A landscape with many peaks, sampled at points; each row gives a point and its height.
From any point a climber steps to the highest of the 2 points nearest to it. It stops when none of these is higher. Distance is the straight distance between rows; heights are no part of it.
nebeb h=10.9: -16  25  -12  9  -9  25  -12  -14  -3  -15  10  -27  -9  7  -1  6  -2  21  8  -30  7  6  -6  -6
toza h=63.0: -20  16  -11  -7  -10  10  -10  -12  -5  -9  -2  -8  -29  15  -2  -3  -4  10  -3  -24  11  -9  0  -8
romam h=46.0: 8  -12  11  -11  10  -5  3  18  10  15  5  2  4  -1  0  0  1  -5  -1  21  -15  -2  -10  1
nonir h=53.4: 1  -5  5  -14  5  1  1  5  2  9  2  7  -8  -6  -6  10  0  -4  0  17  -12  1  -11  4
Basit h=62.2: -2  13  -7  -7  1  16  -3  -9  -18  -14  -5  3  -21  -15  -5  10  -10  -5  13  -11  -6  6  -6  4
gak h=43.8: 6  -3  11  -5  12  -12  5  11  11  19  8  -2  7  -2  -2  2  2  -5  5  16  -9  -5  -12  -2
letek h=74.7: 8  -8  -4  5  1  4  4  -5  -15  -12  -13  8  -1  -14  3  0  -2  -6  -4  -1  2  15  12  17
notu h=50.7: 3  8  1  -5  8  15  8  -4  -14  8  1  2  -2  -12  -6  13  -6  6  8  8  -14  12  -11  6
Ribe h=47.8: 5  -16  12  -13  8  -3  -2  23  16  11  5  1  -1  2  1  6  5  -5  -8  20  -13  5  -8  7
Rodil h=12.9: 2  -13  -4  -9  0  3  -4  8  -4  -9  -7  7  -12  -8  0  6  3  -6  -6  6  -2  9  0  14
dul h=39.7: 20  -22  16  -6  19  -7  10  25  15  9  10  -3  20  6  10  -8  1  -6  -6  16  -17  7  7  2
Vuro h=11.0: -9  -11  2  -3  -8  -10  -7  8  17  -2  2  -5  -9  1  0  3  9  2  -8  1  8  -4  -5  1
Tapup h=13.9: 2  -16  -1  -7  -1  -1  -3  10  5  -10  -5  6  -3  -4  4  3  5  -4  -9  9  -2  10  6  10
sukeg h=18.7: -6  -6  -6  5  -11  -4  -3  -5  1  -9  -4  -2  -1  0  3  -7  3  8  -6  -4  11  8  14  8
Dut h=63.2: -10  9  -5  1  -13  -6  -7  -4  7  3  -5  0  -9  27  -3  -19  5  2  -9  -14  27  -25  6  -13
vapi h=11.4: -9  -12  -4  -13  -11  0  -11  1  6  -12  -4  4  -19  4  -4  4  2  -3  -8  0  6  2  2  7
Teret h=68.4: -9  6  -15  0  -11  14  -9  -9  -9  -19  -3  -8  -26  -6  1  8  -5  5  5  -23  9  12  3  7
raku h=62.1: -15  15  -4  -9  -6  15  -8  -9  -3  -8  4  -7  -20  -2  -6  18  -6  7  12  -11  -5  2  -14  -3
Koso h=24.8: 1  -8  -7  -1  -12  -1  -2  -8  -8  -9  -4  18  3  4  -2  -8  -2  -8  -8  3  14  -1  17  2
zakiz h=12.0: -2  -11  -8  -7  -9  2  -7  0  0  -16  -6  4  -19  -5  -2  8  4  -4  -6  -3  6  10  3  11
pur h=82.3: 4  0  -9  4  -4  8  3  -10  -17  -16  -11  6  -10  -14  -2  0  -3  -5  3  -10  5  12  11  14
nupa h=37.8: 19  -22  16  -6  12  -12  8  24  14  2  10  5  24  9  7  -13  0  -12  -8  18  -15  -2  11  -4
Pibun h=59.3: -8  18  1  18  0  -11  2  -9  5  7  5  -12  19  -2  1  -3  2  11  16  -7  -1  -11  -5  -12
Kadok h=42.1: -3  24  -2  6  1  23  2  -11  -15  -5  6  -9  6  -13  -4  18  -6  9  15  -8  -14  18  -10  2
fena h=56.5: 13  3  -1  -8  11  11  5  -5  -24  -3  -13  20  -7  -15  -7  5  -9  -14  4  3  -8  5  -5  10
dipez h=9.3: -13  21  -11  7  -10  25  -7  -16  -12  -18  5  -18  -12  -3  -3  8  -7  15  11  -26  2  11  0  0
lun h=37.6: -2  6  3  9  3  -18  -1  5  19  12  7  -12  5  -3  -4  8  7  -2  8  3  -3  -18  -16  -9
lozam h=15.0: 6  -15  3  -1  -4  -21  -5  13  19  -1  8  11  12  14  -4  -7  8  -19  -8  11  6  -20  4  -17
bazen h=60.5: 5  -9  8  3  4  -6  12  1  -5  2  -4  -1  16  -11  6  -1  2  5  -1  8  -4  15  9  7
fur h=34.6: 3  -1  8  1  -1  -18  6  -1  6  10  6  6  16  -1  2  -6  0  -3  7  12  -2  -12  -3  -10
kabob h=13.7: -12  11  -12  7  -18  8  -8  -10  4  -7  2  -20  -8  0  1  9  7  18  3  -21  13  12  0  3
godes h=3.5: 1  11  -4  3  2  10  6  -13  -22  -6  -8  5  0  -15  0  6  -9  4  9  -2  -9  11  -1  5
Firid h=21.6: 9  -17  8  10  4  -26  -3  19  26  -4  10  -5  18  10  7  -9  10  -12  -6  3  3  -16  7  -8
Vovor h=57.4: -10  14  4  -6  1  2  -6  -1  3  12  7  -7  -8  -4  -9  17  0  4  11  4  -12  -6  -22  -7
zap h=51.8: 12  1  7  -9  14  9  12  0  -14  16  -5  12  2  -9  -2  5  -11  -3  5  20  -14  5  -7  5
mumul h=30.4: 3  -2  5  4  -6  -16  8  -6  1  7  4  11  23  2  3  -11  0  -5  3  8  5  -10  10  -10
padan h=55.6: -5  8  3  -10  3  3  -1  0  -1  10  4  -1  -10  -7  -8  14  0  3  8  11  -12  -2  -18  0
Vidu h=21.5: -2  -6  -8  4  -11  3  -2  -8  -10  -13  -10  10  -2  0  0  -8  -1  -2  -7  -7  14  6  17  8
Mes h=12.4: -4  -7  1  -5  -4  -6  -5  6  9  -2  0  -1  -3  -1  1  3  9  1  -6  8  3  4  3  6
Vebi h=68.3: 14  -12  0  5  6  0  9  -1  -16  -10  -14  13  8  -10  4  1  -1  -7  -8  3  -2  17  14  14
pem h=50.5: 8  -13  5  1  8  -1  10  17  7  4  2  -7  11  -8  7  8  4  5  -5  10  -10  23  5  13
soduz h=34.5: -6  8  -2  9  3  -24  -6  1  20  10  2  -13  0  3  -5  4  8  -1  7  -4  6  -28  -14  -14
sulam h=53.2: 0  9  6  -3  8  3  6  -2  -4  17  3  3  4  -10  -6  10  -4  7  10  14  -15  5  -16  0
nol h=56.8: -8  1  -3  -1  -17  -4  -7  -5  2  -2  -4  10  -10  25  -3  -13  3  -4  -14  -9  22  -18  13  -12
kuz h=59.8: -12  18  -3  -6  -6  11  -5  -5  0  2  7  -10  -11  -3  -12  18  -1  8  11  -5  -9  2  -20  -5
turif h=42.0: 16  -17  13  1  20  -3  12  22  12  17  10  -9  18  1  6  -3  3  2  -5  16  -20  15  2  7
Rofor h=51.5: 7  -14  4  -17  11  7  1  11  0  7  -4  14  -9  -5  -3  6  -2  -5  -8  22  -12  6  -8  11
peri h=68.2: -11  13  -5  7  -8  -9  -10  -2  9  7  -4  -10  -11  25  0  -16  8  4  -7  -17  23  -28  -2  -14
Dig h=42.5: 18  -10  2  0  19  14  13  10  -11  5  -13  1  4  -15  5  12  1  -5  -7  7  -11  25  2  22
kud h=50.4: 1  -4  3  7  -1  -11  6  4  6  3  2  -6  15  -6  4  1  6  6  4  8  -1  6  6  3
Zele h=71.7: -9  6  -8  -2  -11  6  -6  -9  -7  -12  -3  -2  -18  -5  -3  3  -3  4  2  -11  9  9  2  8
Lepar h=21.1: 4  -18  -7  -2  -11  -3  -5  2  -1  -12  -5  19  5  3  -1  -8  3  -12  -13  7  7  1  18  3
gumo h=9.8: -12  -7  -1  -7  -12  -8  -12  -3  13  -3  -3  -6  -15  7  -5  5  7  6  -4  -7  8  -10  -6  -1
solu h=64.4: -9  15  -9  -8  -3  15  -9  -10  -13  -14  3  -3  -23  -7  -5  13  -12  1  12  -13  -5  4  -7  2
gid h=60.8: -17  8  -5  -6  -12  6  -11  -11  0  -7  -5  -2  -26  19  -5  -9  -1  7  -8  -19  19  -12  1  -8
gego h=39.6: 21  -19  12  -5  27  11  21  8  -6  24  -3  3  15  -4  7  -6  -7  -4  -5  18  -18  14  0  7
mus h=71.2: 16  -15  5  4  11  -1  14  4  -11  -4  -7  6  17  -11  5  -2  -2  -2  -9  11  -5  18  14  13
zafu h=39.5: 10  -12  12  0  5  -12  8  6  8  8  7  6  19  -2  2  -7  -1  -6  0  15  -4  -3  7  -4
Rubip h=54.3: 10  -3  4  -10  12  7  6  -1  -16  4  -10  20  -6  -10  -4  3  -10  -11  1  14  -10  3  -6  8
Mevo h=59.5: 5  6  -5  -6  5  11  -2  -7  -23  -11  -10  14  -20  -15  -6  5  -9  -13  7  -4  -5  5  -4  6
nem h=78.8: -6  22  -8  17  6  -10  -10  -3  10  10  -7  -12  -8  27  1  -14  6  -2  -6  -19  21  -44  -10  -23
fetiz h=45.2: -3  20  0  2  0  19  1  -6  -8  6  8  -12  3  -8  -7  22  -5  13  15  0  -14  13  -15  2
kedul h=73.1: -5  13  -7  11  -2  -15  -9  -2  13  9  -5  -8  -7  23  -1  -14  7  -1  -3  -14  23  -36  -5  -19
Rof h=26.5: 6  -12  2  16  1  -27  -1  11  25  2  7  -10  14  7  11  -12  9  -5  -4  -3  9  -14  7  -7
tid h=41.3: -3  9  -1  2  -7  -9  1  -13  -6  7  4  19  17  11  -4  -15  -5  -5  1  0  7  -21  4  -20
dar h=36.1: 19  -18  15  -1  6  -16  10  14  11  6  8  5  23  4  5  -10  1  -9  -5  18  -7  -4  10  -7
raf h=6.2: -9  15  -8  7  -7  13  -4  -16  -14  -11  -2  -1  -3  -5  4  -5  -7  10  9  -16  4  6  6  0
bini h=43.9: 13  -13  11  -9  11  -1  9  10  0  14  3  10  10  -1  0  -3  -4  -7  -5  22  -15  3  -3  1
moda h=51.7: -8  18  0  14  -3  -8  -1  -11  0  6  4  -2  17  2  3  -13  -1  7  14  -9  0  -24  -8  -18
bas h=35.9: -2  2  2  -1  -8  -10  3  -12  -3  3  0  16  14  3  -2  -11  -3  -5  4  5  7  -13  6  -10
Naruk h=17.9: 11  -15  9  0  0  -21  -4  18  20  -1  11  5  15  10  4  -9  8  -17  -7  11  1  -17  7  -12
dis h=49.7: 8  -18  7  -17  12  6  1  22  7  8  1  6  -6  -3  4  7  2  -4  -8  17  -17  10  -6  14
pivu h=5.0: -6  14  -6  9  -4  9  3  -16  -19  -13  -2  3  4  -10  2  -1  -10  8  11  -9  -2  6  2  2
zes h=56.6: -13  5  -7  -7  -16  6  -8  -11  -7  -7  -8  11  -19  22  -6  -13  -1  -4  -10  -14  21  -12  8  -7
Mimop h=29.3: -9  1  -3  -1  -12  -2  -4  -13  -10  -6  -5  17  -1  10  -3  -12  -5  -6  -3  -2  13  -9  10  -5
tanu h=44.9: 16  -17  2  -3  12  9  5  13  -8  -4  -9  5  -1  -13  3  3  1  -7  -12  10  -8  19  8  22
Vud h=7.4: -11  18  -11  9  -6  22  -5  -16  -17  -19  -2  -4  -12  3  4  -10  -10  11  7  -25  7  3  8  -4
luga h=38.1: 24  -16  8  -8  25  11  17  6  -10  18  -7  12  7  -6  3  -4  -10  -9  -6  23  -16  11  2  11
remur h=32.0: -8  11  0  10  -2  -19  -6  -5  15  8  3  -6  5  5  1  -3  3  -1  7  -4  6  -25  -11  -17
potu h=12.1: -13  21  -9  6  -13  17  -10  -10  2  -7  9  -24  -8  6  0  11  2  21  5  -24  10  6  -8  -4
biru h=16.8: -10  0  -4  7  -14  -5  -6  -3  7  -6  -1  -9  -3  1  4  -4  7  10  -4  -9  12  3  7  6
gune h=45.7: 13  -14  13  2  16  1  17  14  5  12  2  -7  17  -6  7  1  5  4  -7  13  -16  22  5  9
Suga h=46.9: -8  16  1  6  -3  -7  -1  -13  -7  5  3  10  18  6  5  -16  -4  4  9  -2  2  -21  -3  -19
Duf h=10.5: -14  -3  -5  -10  -14  0  -12  -4  6  -8  -2  -4  -21  8  -4  3  5  3  -5  -12  11  -2  -2  2
kitik h=15.5: 11  -23  2  -7  1  2  -5  17  -1  -14  -6  10  5  0  6  -2  6  -9  -15  10  -2  12  13  13
mub h=47.2: 10  -17  2  -2  9  4  5  16  1  -1  -3  2  7  -7  8  5  4  1  -9  11  -11  23  7  18
vev h=25.0: -5  1  -3  6  -10  -17  -4  -4  10  6  2  6  7  18  -1  -16  6  -6  -4  -2  18  -24  5  -16
vepe h=66.7: 0  21  0  18  4  -12  3  -3  6  9  10  -16  22  -3  -2  4  2  11  16  -9  -5  -12  -13  -12
Voris h=17.6: 16  -21  0  -6  -3  -1  -1  11  -2  -15  -5  17  11  4  1  -4  2  -16  -17  13  0  5  15  4
vuk h=41.2: 6  -1  12  5  12  -21  5  8  15  16  10  -5  8  -2  -2  3  4  -6  8  11  -9  -14  -14  -12
luv h=40.1: 14  -11  4  3  18  16  17  11  -6  14  -6  -3  11  -12  2  9  1  2  -7  8  -13  29  2  18
Dudan h=41.9: 15  -9  15  -7  19  2  18  8  -1  24  2  6  15  -5  2  -1  -5  -2  -2  23  -15  6  -5  3
zut h=65.3: -14  10  -12  -6  -9  14  -10  -12  -8  -16  -3  -8  -30  8  1  1  -7  5  2  -23  14  1  5  -1
valo h=28.8: -4  3  0  6  -6  -19  -5  -4  9  8  3  2  7  8  -2  -9  4  -3  4  -2  10  -22  -1  -14
pelit h=61.2: -23  16  -6  -9  -9  15  -12  -12  -4  -11  4  -17  -28  14  -2  1  -4  14  1  -28  8  -10  -8  -13
visi h=76.1: -4  4  -10  -1  -7  9  -3  -12  -15  -15  -8  7  -18  -7  -2  1  -7  -4  4  -13  6  5  10  8
suboz h=48.3: 2  15  1  -2  6  18  7  -3  -9  13  6  -6  5  -10  -10  18  -3  5  12  5  -19  19  -12  8
bori h=15.2: -12  8  -8  7  -14  -1  -6  -8  5  -4  0  -17  -5  0  0  1  6  14  3  -12  15  5  2  3
Rek h=40.6: -2  -2  1  14  -3  -17  5  4  15  6  6  -18  15  -3  6  0  11  7  3  -2  3  0  0  0
Nuz h=31.9: 5  -5  4  16  2  -23  4  6  19  3  6  -12  18  2  6  -7  8  -3  2  -2  10  -9  3  -6
vonez h=8.4: -13  19  -14  7  -4  27  -5  -16  -16  -21  0  -13  -16  -1  4  1  -11  12  10  -28  2  10  1  -4

For each start below, name the point where the climber stops.
dis -> solu
nupa -> pem
Rof -> mus
pelit -> pur
raf -> Koso
bas -> vepe
nol -> nem
Kadok -> solu
vev -> nem
luga -> solu
godes -> solu

Call two points neighbours if one is among the 2 nearest of the other. Go from one point of each pair to the other, from neighbour to neighbour, staying as high as possible. Name the lowest point that can't be avoided.
solu / mus -> vev
nem / zafu -> godes
vepe / zafu -> mumul
mus / pur -> Vebi
nem / mus -> zes
pem / zafu -> dar

Write out the way that a climber takes from each point below.
fetiz -> suboz notu sulam padan Vovor kuz raku solu
Mimop -> bas tid Suga moda Pibun vepe
pivu -> raf Vud vonez dipez nebeb potu kabob bori biru sukeg Vidu Koso
Firid -> Rof Nuz Rek kud bazen mus
soduz -> lun vuk gak romam Ribe dis Rofor nonir padan Vovor kuz raku solu
gego -> Dudan bini romam Ribe dis Rofor nonir padan Vovor kuz raku solu
zap -> Rubip fena Mevo Basit solu
